Points, in no order, along strands that fork and pass close to each other.
Points whose rows are less than 135 apart are linked; no others are. Some points are linked to none.
Topa: | -23 |  18 |  -5 | -20 |   1 |   7 |  21 | -44 |  15 |  -7 |   0 |  -9 |  16 |  -3 | -19 | -25 | -17 |  10 | -16 | -12 |  30 | -30 |  36 |  -3 | -13 |  19 |  -9 | -26 |   1 |   2 |  11 |   3 |   3 |
Torem: | -87 | -22 |   0 |   4 |  -8 |  10 | -23 | -19 |  -5 | -26 |  10 |  14 | -26 | -24 |  16 | -16 | -30 |  23 |   5 |  54 | -37 |  49 | -24 | -25 |  30 | -49 |  27 |  29 |  -1 | -14 |  23 |   8 |   3 |
ranar: | -11 |  22 |  40 | -36 | -36 |  11 |  13 |   4 |  -6 |  26 |  -5 |  -5 |  28 | -25 | -38 | -13 |  21 |  29 | -23 | -16 |   3 |  27 | -18 | -30 |  25 | -31 | -31 |  18 | -36 | -36 | -23 | -29 | -38 |
Nif: |  19 |  10 | -29 |  -2 |  35 | -22 | -42 |  28 |  13 |  29 |  51 | -11 |  44 | -18 | -23 |  41 |  29 | -13 |  -4 |   6 | -10 |   2 | -29 |  20 | -35 | -24 |  -5 | -35 |  39 |  12 |  71 |  59 |  36 |
poro: |  52 | -41 |  -3 |  -7 | -28 | -15 |  14 | -34 |   2 | -28 | -47 |  26 |  12 |   5 |  -6 | -13 |  37 | -10 | -11 | -20 |  32 |   5 |  29 |  16 | -14 |  22 |  34 |  19 | -18 | -16 | -19 | -37 |  22 |
vit: | -36 |   0 |  41 | -22 |  22 |  14 |  38 | -35 |  36 | -37 | -22 | -47 | -50 | -13 | -11 | -14 | -35 |   4 | -36 |  11 | -32 |  62 |  12 | -27 |  19 |   1 |  31 | -29 | -24 |   6 | -29 |  20 |  37 |
bag: |   2 |  21 | -79 |  15 |  31 |   7 | -14 |   4 | -34 | -24 |  26 | -35 |  -7 |  17 |  47 |   2 | -16 | -54 |  19 | -23 | -11 | -13 |  22 |  12 | -50 |  13 |  26 | -29 |  34 |  15 |  13 |  13 | -12 |
romat: |  12 |  34 | -10 | -22 |   1 |  11 |  -2 |   7 |  64 |  31 | -40 | -39 | -27 |  52 |  -5 |   5 |  -3 |   6 |  30 |   9 |  31 |  20 |  -2 | -35 |  -9 |  28 |  48 | -21 |   2 |  34 |   1 |  25 |  -1 |
Vegub: | -12 |  32 | -18 |  12 |   8 |  15 |   2 |  65 |  10 |  -1 |   8 | -39 |  44 | -13 |  23 |   4 |  -9 |  29 | -18 | -14 | -23 |  18 |  11 |  16 | -19 |  14 |   5 | -35 |  51 |  38 |  71 |  33 | -52 |
fege: |  31 |   4 |  32 |   7 |  26 | -23 |  -5 |  53 |   4 |  -2 |  19 |  34 | -50 | -13 |  14 |  17 |  32 |   2 | -17 |  27 | -20 |  15 | -58 |   2 |  25 |   5 |  21 |  -2 | -13 | -31 | -25 |   7 | -10 |
kotas: |  28 | -63 | -34 |  15 | -21 | -25 |  -8 | -13 | -28 | -18 | -12 |  35 |  21 |  14 |  34 |  14 |  15 | -20 |  12 | -23 |  45 | -26 |  28 |  13 | -21 | -12 |  15 |  60 |   0 | -21 | -27 | -21 |  23 |
Pilof: | -32 |  -2 |  56 | -16 | -30 |  38 |  29 | -10 | -12 |  10 | -67 | -40 |   1 |   6 |  -7 |   3 | -18 |  17 |  -2 |  19 |   3 |  33 |  45 |   2 |  27 |  12 | -27 |  -3 |  -8 |  40 |  -9 |  -3 |  27 |
depam: |  48 |  29 | -36 | -27 | -17 |  17 |  17 | -14 |  34 |  18 | -41 | -34 | -11 |  48 | -12 | -17 |  -1 |  14 |  28 | -27 |  49 |  -9 |  27 | -30 | -15 |  17 |  22 |  18 |  -7 |  23 | -29 |  -8 | -24 |
lago: |   4 | -54 |  24 |  -4 |   8 | -10 |  50 | -16 |  10 | -16 |  17 |   8 |  42 | -10 | -14 |  26 | -15 |   5 | -40 | -45 | -19 |  10 |  25 |   5 |  -3 |   2 |  -4 |  19 | -31 |  -4 | -55 |  13 |   1 |
Rof: |  26 | -18 |  36 |  -7 | -23 |  -8 |   5 |  -3 | -13 |  38 | -38 |  26 |  -3 |  20 | -13 |  33 |  19 |  24 |  29 |  -9 |  37 | -25 |   0 |  -2 |  40 | -25 | -23 |  49 | -24 |   4 | -28 | -17 |  28 |
Tuzo: |  28 |  17 |  -8 |  23 |   4 | -10 | -27 | -36 | -34 |  47 |   8 | -17 |  30 |  17 | -22 |  16 |   2 |   9 |  43 | -44 | -31 | -32 | -32 |  -3 |  30 | -58 | -34 |  24 | -10 |  31 |  11 | -30 | -19 |
kede: |  11 | -22 |  51 |  20 |   6 |   1 |  45 |  41 |   6 |   7 |  -3 | -19 |  34 |   6 |  15 |  29 | -45 |   8 | -38 | -11 |  13 | -29 |  45 |  32 |  -9 |  53 | -50 | -32 |  20 |  35 |  -5 |  23 |   4 |
pelo: |  24 |  24 | -80 |  18 |   6 |   6 | -38 |  20 | -63 |   7 |  12 | -52 |  -5 |  14 |  44 |  16 |  18 | -76 |  43 |  -6 | -10 |   4 |  17 |  12 | -31 | -13 | -13 | -10 |  37 |  10 |  30 |  -1 |  10 |
dapot: |  -1 |  22 | -13 |  -8 | -23 |  -2 | -11 |  35 | -40 | -27 | -25 | -23 | -46 |  -5 |  57 |  -6 |  22 | -39 |   7 |  35 |  30 |   0 |  18 |   9 |   6 |  18 |  14 | -15 |  23 | -14 |  -6 | -37 |   0 |
nokeg: |  15 |  10 | -12 |   1 |  -2 | -26 | -35 |  25 |  52 |  40 |  12 | -67 |  68 | -10 | -28 |  33 |  24 | -17 | -22 | -13 |   2 |  17 |  -1 |  -7 | -20 |  -4 |  19 | -47 |  41 |  31 |  62 |  45 |  26 |
kareg: | -21 |  -5 |   5 |   6 |  17 |  -9 |  20 |  55 |   6 | -39 |  51 |  50 | -38 | -35 |   8 | -15 |   4 | -15 | -29 |  21 | -44 |  32 | -41 | -17 |  11 |  14 |  26 |  23 |  -7 | -51 | -65 |  -5 | -42 |
mib: | -29 |  31 | -37 |  -7 | -10 |  16 |   1 | -24 | -35 |   6 |  34 |   8 |  29 | -17 |  -9 | -36 | -12 |  -4 |   1 |  -4 |  22 | -47 |  30 |   2 | -15 |  -9 | -54 |   1 |  15 | -32 |   7 | -21 | -24 |
losa: |  14 | -12 |  68 |  18 |  17 | -18 |  22 |  45 |  10 | -32 | -13 |  22 | -68 | -13 |  21 |   0 |  -6 |  -9 | -32 |  28 | -13 |   2 | -15 |  13 |  38 |  56 |  11 | -20 | -10 |  -1 | -38 | -13 |  13 |
futor: |  30 |  43 | -67 |  10 | -12 |  10 | -27 |  27 | -41 |  26 |   3 | -41 |  41 |  -4 |   8 | -12 |  33 | -24 |  34 | -26 |  -1 |  -6 |  20 |  16 | -19 | -28 | -42 |   3 |  45 |  -2 |  48 | -12 | -13 |
dag: |  -4 | -22 |  29 |   2 |  -5 | -13 |   2 |  -4 |   4 |   7 | -45 |  40 | -48 |  16 |   9 |  21 |  21 |  18 |  16 |  16 |  18 |  15 |  -6 | -19 |  37 | -35 |  15 |  66 | -12 | -22 | -54 |  -4 |  40 |
Vof: | -24 | -36 |  -4 |  11 | -11 |  -9 |  -6 | -14 |  13 |  27 | -26 | -11 |  31 |  25 |  13 |  39 | -12 |  18 |  30 |   3 |  30 |   1 |  35 |  -4 |  10 | -22 |  -3 |  25 |  27 |  43 |  19 |  26 |  45 |
dagu: |  -8 |   8 |  44 | -10 |   5 |  23 |  29 |   0 | -13 | -17 | -42 | -24 | -12 | -19 |  -2 |   8 |  -6 |  32 |  -6 | -17 |  -2 |  -6 |  37 |  46 |  42 |  16 |  -5 | -19 |   1 |  58 |  41 |   3 |  34 |
Fikir: |  20 |  -1 | -11 | -13 | -18 |  -7 |  15 |  56 |  -2 |  19 |   3 | -67 |  32 |   5 |  26 |  33 |   3 | -25 | -18 |  -3 |  40 |  16 |  29 | -11 | -22 |   4 |  -6 | -14 |  28 |  -1 | -12 |  21 |   5 |
lag: |  43 |  26 | -17 |  23 |  16 |  10 |  11 |  -9 | -28 |  15 |  32 |  -3 |   7 |  13 | -13 | -24 | -36 |  -4 |  14 | -57 | -14 | -81 | -16 |   3 |   5 |  15 | -39 | -12 |  -9 |  13 | -25 | -42 | -55 |
ratal: |   2 |  47 |  -2 | -25 |  12 | -11 | -31 | -13 |  40 |   4 |  -2 | -19 | -18 |  -2 | -28 |  -8 |  28 |   3 |  -4 |  14 |   1 |  20 | -42 |  -9 | -17 |   4 |  48 | -56 |  -3 |   4 |  62 |  17 |   8 |
tiret: | -61 |  31 |   6 |  -1 |  -7 |  14 | -43 | -59 |  17 |  11 |  22 |   4 |  -2 |   0 | -23 | -33 | -28 |  23 |  11 |  26 | -26 |   2 | -39 | -29 |   6 |  -6 |   8 | -21 | -17 |  15 |  54 |  -4 | -37 |
Rupo: | -23 |  -9 |  16 |  -5 | -32 |   3 |   4 |  -3 |  16 |   3 | -45 |  13 | -44 |  28 |   8 | -15 | -10 |   0 |  -5 |  24 |  25 |  39 |   5 | -61 |   6 | -17 |   9 |  48 |   1 | -43 | -83 | -18 |  -5 |
supus: |  33 |  14 |  37 |  -1 | -11 |  20 |  27 | -23 |   2 |  -8 | -57 |  19 | -48 |  17 | -14 | -30 |  -4 |  13 |  22 | -13 |  20 | -34 |  28 |  22 |  38 |  56 |   0 |  14 | -29 |  45 | -38 | -45 |  -9 |
fut: |  54 | -12 |  25 |  13 | -21 |  17 |  16 |  16 |  -1 |  -2 | -57 |  27 |  -3 |  18 |   9 | -14 |  14 |  26 |  16 | -19 |   0 |  -3 |   9 |  26 |  26 |  56 |  20 |  28 | -17 |  46 | -22 | -41 | -52 |
vevog: |  20 |  20 | -30 |  16 | -13 | -10 | -48 |   7 | -70 | -10 |   9 | -28 | -38 |   5 |  45 |  -7 |  21 | -82 |  17 |  30 | -10 |   5 | -15 |   8 | -22 |   6 |  -3 | -32 |   5 | -28 |  12 | -40 |   0 |
lof: |  47 |  30 | -13 | -18 |   1 | -24 | -19 | -23 |   4 |  18 |   2 | -39 |  11 |   3 | -25 |  10 |  38 | -21 |   6 | -22 |   2 |   3 | -34 | -10 | -10 | -21 |  29 | -27 |  -9 |  -4 |  17 | -10 |  12 |
vod: |  55 | -47 | -23 |  35 | -33 | -26 | -18 |  20 | -36 |  16 |   6 |   9 |  42 |  21 |  28 |   3 |   7 | -19 |   9 | -15 |  49 | -60 |   0 |  15 | -34 |   6 | -32 |   4 |  12 | -29 |   5 | -35 |   6 |
Morin: | -16 | -34 |  -2 | -13 | -28 |   0 |  20 |  15 |   9 |   6 | -16 | -11 |  15 |  25 |  24 |  13 | -22 | -16 | -14 |  14 |  43 |  21 |  26 | -33 | -28 |   7 |   0 |   9 |   1 | -27 | -51 |   8 |  -1 |
zimo: | -13 | -15 |  22 | -20 | -21 |  20 |   6 | -37 |  73 |   8 | -49 | -24 |  24 |  17 | -31 |  -4 |   6 |  33 |  -8 |   3 | -24 |  64 |   4 | -12 | -23 |  28 |  35 | -30 | -21 |  39 |  38 |  31 |   7 |
poda: |  10 | -30 |  42 | -21 | -53 |  17 |  34 |   4 |  34 |  16 | -42 | -10 |  24 |  18 | -28 | -12 |   9 | -10 | -34 |   9 |  36 |  31 |  20 | -26 | -40 |  26 | -39 | -10 | -29 | -46 | -45 |  -3 |   3 |
tomo: | -45 | -11 | -12 |  10 | -25 |   2 | -20 |  -1 |  -6 | -29 |   8 |  81 | -18 | -23 |   3 | -36 |  16 |  15 |  13 |  46 |  20 | -13 |   5 |  13 |   9 |  13 |  11 |  49 |   9 | -25 |   9 | -21 | -12 |
Sil: |  41 | -27 |  61 |  -5 | -44 |  23 |  42 |  33 |  42 |  -9 | -46 |   2 |  -3 |   0 | -19 | -27 |  23 | -15 | -51 |  11 |   7 |  32 |   3 |   4 | -39 |  76 | -32 | -32 | -36 | -40 | -57 | -12 | -27 |
lev: |  10 |   0 |  45 |   7 |   6 |  -6 |  15 |  48 |  27 |   4 |  15 | -23 |  38 | -19 |  -2 |  28 |  -4 |  27 | -51 |   0 |   1 |   5 |   4 |  33 |  -9 |  37 | -14 | -41 |  17 |  33 |  61 |  43 | -18 |
lipa: | -50 | -63 |  39 |  27 | -21 | -23 | -12 |  -9 |   4 | -37 | -39 |  25 | -51 |  -9 |  43 |  -7 |  -8 | -15 | -23 |  60 |  12 |  42 |  16 |  -9 |  20 |   6 |  22 |  11 |  20 | -24 |  -9 |  -6 |  58 |
gem: |  15 | -44 | -20 |  20 |  -8 | -31 | -29 | -22 |  -6 |  19 |   5 |  30 |  59 |   8 |   5 |  34 |  31 |  15 |  13 | -13 | -17 |   6 | -20 |   8 | -13 | -36 |  19 |  25 |   6 |   4 |  32 |   4 |  -3 |
dit: | -22 | -37 | -40 |  35 |   1 | -16 | -54 | -31 | -27 |   0 |  21 |  45 |  19 |  12 |  29 |  14 |   7 | -12 |  30 |  33 | -15 |  -4 | -18 |  16 | -20 | -18 |  12 |  19 |  14 |   6 |  49 |   9 |  -3 |
genu: | -24 |  47 | -66 |  17 |  38 |  25 |   7 |  10 | -28 | -42 |  21 | -19 | -16 |   0 |  23 | -29 | -32 | -20 |   6 | -40 | -25 | -48 |  34 |  34 | -24 |  23 |   0 | -33 |  41 |  35 |  23 |  -2 | -34 |
Gak: |  36 | -14 |  36 |   2 |  -8 | -22 |  30 |  63 | -21 |  16 |  21 | -52 |  31 |  -2 |  26 |  48 | -29 | -13 | -34 | -13 |  42 | -34 |  40 |  14 | -17 |  15 | -69 |  -9 |  21 |   0 | -25 |   9 |  20 |
tifi: |  31 |  18 | -14 |  29 |  19 |  -2 | -18 |  -2 | -48 |  39 |  47 |   2 |  21 |  12 |  -8 |  14 | -20 | -19 |  28 | -26 | -30 | -51 | -30 |   4 |   4 | -23 | -63 |   1 |  -9 |  -3 |  -4 | -13 | -23 |
Tedu: |   2 |   1 |   9 | -21 |  22 | -20 |   9 |  -4 | -14 |  -7 |  44 |  31 | -24 | -17 | -13 |   5 |  12 | -19 | -13 |  -6 |   2 | -10 | -27 | -14 |   6 | -35 | -10 |  27 | -31 | -71 | -70 |  -3 |  26 |
kepiv: |   3 | -11 |  11 | -31 |   9 | -13 |  20 |  29 | -23 |  20 |  36 |   9 |  27 | -14 | -13 |  42 |  13 |   3 | -18 | -30 |  33 | -14 |   4 |  -4 |   0 | -57 | -41 |  50 | -13 | -48 | -48 |  28 |  35 |
fuzi: |  -8 |  12 | -36 | -12 |  33 |  23 |  25 |  68 |  -5 | -13 |  29 | -10 |  13 | -11 |  27 |  26 | -15 |  31 |  -3 |  -3 | -37 |  27 |   0 |   6 |   1 |  -5 |  29 |   5 |  19 |  25 |   2 |  37 | -52 |
numun: | -45 |  11 | -44 | -13 |  13 |  20 | -14 |  14 | -10 |  -2 |  45 |  77 |  -7 |  -5 |  -4 | -13 |   5 |  11 |  25 |  43 |   2 |  -4 |  -9 |  -6 |  -7 |  -9 | -17 |  41 |  -1 | -46 |   6 |  26 | -16 |
Votos: |   0 |  27 | -36 |  24 |  23 |   5 |  11 | -15 | -46 | -34 |  48 |   1 | -11 | -11 |   5 | -36 | -43 | -41 |   5 | -45 | -30 | -79 |  17 |  19 | -13 |  36 | -19 | -17 |   7 |  16 | -26 | -47 | -40 |
gizi: |  14 |  27 |  34 | -11 |  -7 |  -1 |   5 |  24 | -20 |   2 | -33 | -17 | -23 | -14 |  15 |   6 |  24 |  -1 |   4 |  12 |  33 | -17 |   7 |  28 |  29 |  21 |  -2 | -25 |   0 |  18 |  28 | -16 |  18 |
Mota: | -28 |  -1 | -31 |  -3 |  16 |  14 |  18 |  43 | -37 | -40 |  54 |  18 |   8 | -32 |  23 |   3 | -15 | -10 | -15 |   3 | -49 |  18 |   0 |   9 |   3 |   2 |  14 |  14 |  10 |  -7 | -30 |  -3 | -56 |
zek: |  -5 | -26 |  48 |  -4 |  -4 |  14 |   7 |  11 |  66 | -10 | -30 |  12 |   2 |  -5 | -16 |  -4 |  -8 |  50 | -19 |  15 | -33 |  46 | -28 |   9 |   3 |  42 |  37 | -34 | -23 |  30 |  56 |  37 | -12 |
vipor: |  -5 |  12 | -61 |  -4 |  51 |   9 |  -1 |   4 |   8 |  22 |  41 |  50 |  20 |   3 |  -7 |   9 |   5 |  38 |  40 | -16 | -10 | -25 |   1 |  15 |  -3 | -34 | -18 |  42 |  12 |  -7 |  12 |  49 |  -3 |
tedek: | -13 | -25 | -26 |   3 |  26 |  -7 |   5 | -20 | -26 | -45 |  11 |  12 | -28 | -20 |  30 |  10 |  14 | -13 |  15 |  -9 | -21 |   3 |  12 |  24 |  26 | -23 |  47 |  30 |  -5 |  12 | -15 |  -8 |  21 |
kago: |  10 |  18 | -30 |  19 |  38 |  -7 | -41 |  15 | -11 |  29 |  36 |  38 |  23 |  -8 | -15 |  19 |  19 |  14 |  30 |   3 | -30 | -33 | -30 |  46 |  -9 | -17 | -33 | -21 |  27 |  19 |  94 |  38 |  18 |
kaz: | -54 | -23 |  29 |  22 | -29 |   0 | -20 | -31 | -20 |  -8 |  -7 |  22 |   1 |  -9 |   8 |  -2 | -12 |   8 |   1 |  24 | -35 |  31 | -22 | -24 |  38 | -31 |  14 |  40 | -15 |   3 | -14 | -32 | -36 |
vose: |  59 |  12 | -47 |  38 | -26 |   1 | -31 |  18 | -33 |  33 |  -1 | -14 |  47 |  13 |  10 | -33 |  15 |  -6 |  30 | -31 |  25 | -54 |   3 |  14 | -32 | -12 | -64 |  -1 |  34 | -12 |  44 | -38 | -28 |
tuf: |  41 |   9 | -33 |  31 |  22 | -15 |  23 |  16 |  11 |   6 |  -6 | -37 |  49 |   7 |  16 |   7 | -13 |   7 |  10 | -66 |  -4 | -28 |  33 |  19 | -10 | -12 | -14 |  -7 |  39 |  28 |   8 |   5 |  -7 |
rati: |  -9 | -60 |  65 |  40 |  10 | -26 |   3 | -18 |  38 | -36 |  -7 |  48 | -46 | -14 |  -8 |  -6 | -21 |  -3 | -29 |  25 | -41 |  14 | -35 |   7 |  30 |  40 |  40 | -22 | -21 |  11 |  -5 |  -7 |  25 |
puvo: |  38 |  38 | -37 | -12 |  -9 |   5 |  -6 | -23 |  -2 |  -4 |  -9 |  -6 | -51 |  30 |   6 | -36 |   1 | -22 |  22 |   3 |  46 | -40 |   1 | -22 | -11 |  14 |  18 |  12 | -13 | -19 | -38 | -36 | -19 |
pap: |  70 |  31 | -42 | -27 |  -5 |  -8 | -34 |  -9 | -28 |  30 |  23 | -40 |  -2 |  10 | -31 |  -3 |  48 | -38 |  23 | -18 |  18 | -14 | -39 | -22 | -24 | -39 | -12 |  -7 | -18 | -42 |  -1 | -26 |  34 |
lib: | -34 |  11 |  49 | -14 | -22 |  23 |  14 | -21 |   4 |  -6 | -18 |  23 |  -6 | -29 | -33 | -38 |   1 |  34 | -14 |  -4 | -32 |  37 |  -8 | -20 |  54 |  -6 |  -2 |  28 | -32 |   1 | -30 | -46 | -56 |
tis: | -29 |  30 |  14 |  -1 |  32 |  -1 | -20 | -10 |   5 |  21 |  29 |   2 |  -1 | -13 | -32 |   9 | -20 |  28 |  19 |  -1 |  -9 | -51 | -30 |  24 |  17 | -19 | -25 | -36 |   6 |  37 |  83 |  32 |  27 |
nuf: | -28 | -40 |  51 |   1 | -25 |  13 |  28 |   9 | -17 | -34 | -66 | -17 | -34 |   4 |  35 |   8 | -15 | -15 | -16 |  38 |   0 |  49 |  50 |   2 |  14 |  19 |   2 |  11 |   4 |  10 | -49 | -11 |  49 |
Seb: |   5 | -17 | -14 |  19 |  -8 | -10 | -15 | -21 | -47 |  17 |   1 |  12 |  44 |  -9 |   3 |  28 |  24 |  20 |  27 | -33 | -34 |   0 |  -9 |   5 |  32 | -66 | -13 |  58 |  -5 |   8 |   2 | -20 | -11 |
tadut: | -12 |  16 |  24 | -23 |   8 |  -1 | -13 |  -8 |  76 |  -4 |  -8 |  32 | -31 | -13 | -29 | -31 |   9 |  44 | -15 |  32 |  -6 |  20 | -48 | -12 |   0 |  27 |  37 | -46 | -16 | -15 |  54 |  28 |  -5 |
luri: |   3 | -19 | -23 |  15 |  35 | -19 | -36 | -15 | -19 | -20 |  27 |   9 | -28 |  -5 |  35 |  23 |  16 | -35 |  14 |  19 | -27 |  25 | -33 |  13 |  -4 | -25 |  45 |  -5 |   1 |  -6 |   8 |  13 |  29 |
mik: | -19 |  24 | -19 | -23 | -35 |  11 |   4 |  10 | -29 |  30 |  35 | -26 |  62 | -18 | -25 | -17 |   3 |   1 | -18 | -13 |  16 |  -2 |   1 | -30 | -22 | -40 | -59 |  10 |   1 | -54 |  -4 | -15 | -35 |
zom: | -65 | -27 |   7 |  12 | -15 | -12 | -11 | -28 |  21 | -38 |  -3 |  52 | -47 | -17 |   7 | -41 | -10 |  -6 | -15 |  62 |  30 |  10 |  10 | -21 |   3 |  10 |  17 |  18 |  15 | -37 | -13 | -14 |  27 |
Kubad: | -14 |  19 |  36 | -16 |  56 |  -2 |  18 |  -7 |  30 |   4 |  49 | -17 | -21 |  -2 | -27 |  27 | -44 |  17 | -22 |  -6 |   0 | -31 | -20 |   7 |  12 |  -2 |  -5 | -40 | -17 |  26 |  17 |  55 |  35 |
dono: | -37 |   8 |  41 | -40 |  29 |   6 |  33 | -35 |  48 | -13 |  26 | -30 | -13 | -18 | -38 |  10 | -33 |  17 | -44 |   3 | -10 |  33 |   1 | -22 |   7 | -14 |   1 | -30 | -33 |   0 | -11 |  49 |  36 |
bodu: |   0 |  22 | -35 | -22 |  44 |   2 |  15 | -14 |  26 | -10 |  34 |  36 | -50 |  14 |  -1 | -16 |  -7 |  -6 |  15 |  10 |  19 | -24 | -12 | -21 |   0 |   5 |  30 |  11 | -19 | -37 | -60 |  12 |  -2 |
zaf: |   5 |   8 | -11 |  15 |  10 | -15 | -45 | -48 |   6 |   9 |  40 |  67 | -28 |   9 | -32 | -26 |  10 | -18 |  12 |  26 | -26 | -16 | -68 | -20 |  -8 |  -7 |   8 |   6 | -25 | -45 | -18 | -23 | -27 |
Rimiv: |  55 | -37 |  24 |  25 |  -3 | -12 |   0 | -24 |  29 | -17 | -62 |  26 | -21 |  27 |   7 |   7 |  28 |   3 |   5 |  -2 |  -7 |  20 | -10 |  21 |   6 |  40 |  65 |  -1 | -21 |  31 |  -5 | -18 |   4 |
rituf: |   6 |   0 |   8 | -15 | -16 | -18 | -23 | -40 |  49 |  22 | -43 | -39 |  51 |   4 | -46 |  13 |  29 |   5 | -10 | -23 |   2 |  24 |  10 |   0 | -20 |   3 |  30 | -47 |  16 |  53 |  74 |  12 |  44 |
Bevuk: | -71 |   2 |   2 | -10 |   9 |  13 |  -2 | -16 |  -3 | -40 |   9 | -35 | -54 | -26 |  25 | -17 | -39 |  -5 | -11 |  38 | -20 |  44 |  -5 | -24 |  24 | -27 |  35 | -21 |   3 |  -1 |  10 |  11 |  20 |
nefa: | -11 |  24 | -33 | -22 |  27 |  13 |  22 |  18 |  -7 |  38 |  36 |  10 |  34 |   8 | -18 |  18 | -11 |  34 |  26 | -34 |   2 | -23 |   6 | -18 |  10 | -56 | -41 |  53 |   2 | -15 | -34 |  34 |  -9 |
pezoz: | -42 |   3 |  36 | -24 | -23 |  47 |  40 | -57 |  31 |  -5 | -47 | -14 |  10 |  14 | -40 | -40 | -33 |  22 | -12 |  11 |   3 |  19 |  55 |  -8 | -17 |  43 | -23 | -19 | -17 |  24 | -14 |   5 |   9 |

A fork is a point with three links, a tip a point with one. Leave the first point through the second and follow the links. Name the first fork or tip that comes.
lof / ratal -> Pilof
genu / Votos -> tedek
tomo / numun -> romat
dono / Kubad -> pap
tedek / luri -> pelo
Fikir / Gak -> rati
losa / fege -> Morin
pelo / futor -> supus

Follow the links from the first point to the second, and from the first to the third. Name the last point that the two ways share.
Votos / numun / fut -> pelo
supus / Kubad / dit -> pelo
bag / mib / zom -> Pilof
Torem / supus / Tedu -> Pilof

A fork is a point with three links. Follow the links from the first point to the second and name the forks in between, in order.
numun / genu -> Pilof, pelo
Sil / kareg -> Morin
nefa / rituf -> Pilof
luri / Rimiv -> pelo
genu / mib -> pelo, Pilof

Name the points in between on the shortest way along the links from the first point to the second, in order.
dagu / puvo -> Pilof, nuf, lipa, zom, tomo, numun, vipor, nefa, kepiv, Tedu, bodu
Gak / losa -> kede, lev, Vegub, fuzi, Mota, kareg, fege
Pilof / Tuzo -> dagu, gizi, dapot, vevog, pelo, bag, genu, Votos, lag, tifi
pap / dono -> lof, ratal, tadut, zek, zimo, rituf, nokeg, Nif, kago, tis, Kubad
